Points, in no order, along strands that fork, close into loops and pass close to each other.
Points whose rows are less than 42.5 apart are linked; no others are. Some points are linked to none.
k445: [ 14  37 -15   6  45   6   4  31  26  -3  -8  18]
k165: [  3  10  30 -32  19 -14   8  34  19   2 -21  14]
k462: [-16 -20  38 -35  25 -47  20  10 -41  -1 -38  22]
k237: [  0 -21   5  -6 -39  -2  -6  -6   1  -5  22 -28]
k801: [ 19  12  46  -4 -43   5   9   0  25   6  28 -35]
k802: [-32 -63 -19 -14 -37 -32 -13 -27 -59  -5  -1  -9]
k721: [  1 -25  33  -6 -54  -8  -6  -6   9  -1  27 -35]
k852: [-11 -24   6 -28 -17 -11  -4   1 -11  -6  -3  -6]
k656: [  3  22  -7 -15  49 -28   7  43   7   3 -32  45]
k305: [ -3  11 -26  -6  34   2  -1  17   4 -10 -17  14]
k453: [ 23  49   2  11 -15  26  17  -7  21   7  21 -20]
k673: [  8 -13  27  27 -77  -6  -4 -22  12  20  45 -51]
k904: [-28 -55 -44   2 -24  -5 -20 -29 -39 -14   5  -8]
k859: [  1  11 -25   1  21  15  -1   8   6 -12  -3   0]
k86: [-10   7 -27  -8  43  -9  -2  20  -4  -6 -27  28]
k779: [ 13  30  -9  34 -52  26  10 -41  14  17  37 -28]
k355: [  9  32 -14  -3  51  -9   4  40  21  -4 -19  37]
k738: [ 27  70   4  16  -5  36  17 -10  28  15  14 -10]
k11: [-10 -23 -10 -14 -23  -3  -6  -3  -8  -8   6 -14]
k84: [-15  -8 -47   9  66   2 -13   4 -22  -7 -33  49]
k413: [ -9 -28  34 -27 -32 -17  -5   0   0  -6   2 -14]
k707: [-13 -11  34 -40  17 -34  12  17 -16   2 -34  18]
k851: [ 29  72 -11  32  36  43  11  -4  29  13   4  14]
k66: [ -8  -3  11 -25  47 -48  21  32 -31   4 -45  42]
k259: [ -4   3  55 -37   7 -19   9  24  21  -3 -22   7]
k90: [-13   4 -38   3  62 -15  -4  16 -17  -6 -36  51]
k866: [  3   1  68 -27 -22  -7   6  10  33  -9   1 -16]
k251: [-25 -56  -4 -19 -42 -28 -14 -18 -41  -5   2 -12]
k24: [ 31  66 -13  42  46  61   1 -19  22  25   2  25]
k308: [ -4   3 -41  19  67  18 -13   8  -1  -9 -22  40]
k183: [ -3 -34  13  23 -70 -11 -10 -17   4  11  42 -52]
k220: [ 17  44 -16  15  35  25   7  15  23  -4   1   6]
k132: [  9  -1  59 -16 -36  -2   5   5  28  -5  16 -29]
k245: [ 22  17  42   7 -59   8  10 -12  26  15  38 -38]
k917: [ 15  26 -10   9 -10  25   9  -6  13  -1  19 -21]
k644: [-12 -46   0  12 -62 -13 -17 -14  -8   1  28 -38]
k684: [  9  14 -35  29  62  35 -10   3   7  -6  -9  26]
k661: [ 20  33 -27  37  57  47  -4  -4  12   3  -1  19]
k598: [-19 -53   3  -5 -55 -22 -17 -14 -19  -3  14 -25]
k894: [ -8   1  -9 -18  52 -44  16  29 -32   3 -41  49]
k232: [-35 -63 -44   3 -36 -16 -21 -33 -51 -11   5 -11]
k388: [ 31  47 -19  45  50  63  -1 -22  11  19   3  22]
k759: [26 65 -9 24 23 36 12  0 26  9  5  0]
k618: [ -6   7 -23 -10  61 -37   7  30 -24  -1 -41  58]
k429: [ -9 -30  54 -19 -46 -17  -7  -7  10  -7   8 -23]
k550: [ 17  12  35  20 -73   2   7 -21  20  24  44 -46]
k155: [-25 -38 -35 -10 -11  -7 -11 -16 -36 -14  -7  -2]
k314: [ -6   4  15 -31  26 -24   8  31   0   4 -28  21]
k939: [  7  11 -15   5  -1  20   3  -2   9  -7  13 -15]
k694: [ -5  -4  62 -37  -8 -14   7  15  23  -9 -13  -3]
k514: [-28 -88 -65  35  -6  34 -35 -57 -49 -12   8  -1]
k510: [ -1 -18 -22  26 -45  12  -6 -27  -3  -4  35 -34]

A piece is two or more points that can be reached from each other along the links. Count, over all rows, the pieces, the separate loops (a circle has one, a figure eight two, a Y none), the forks (points with three links) and the tips (points with one).
pieces | 3
loops | 2
forks | 2
tips | 4

Name the points in between on the shortest way along the links from the first point to the second, in order.
k308; k220 | k684 > k661 > k388 > k24 > k851 > k759
k550; k694 | k245 > k801 > k132 > k866
k707; k259 | k314 > k165
k802; k673 | k251 > k598 > k644 > k183
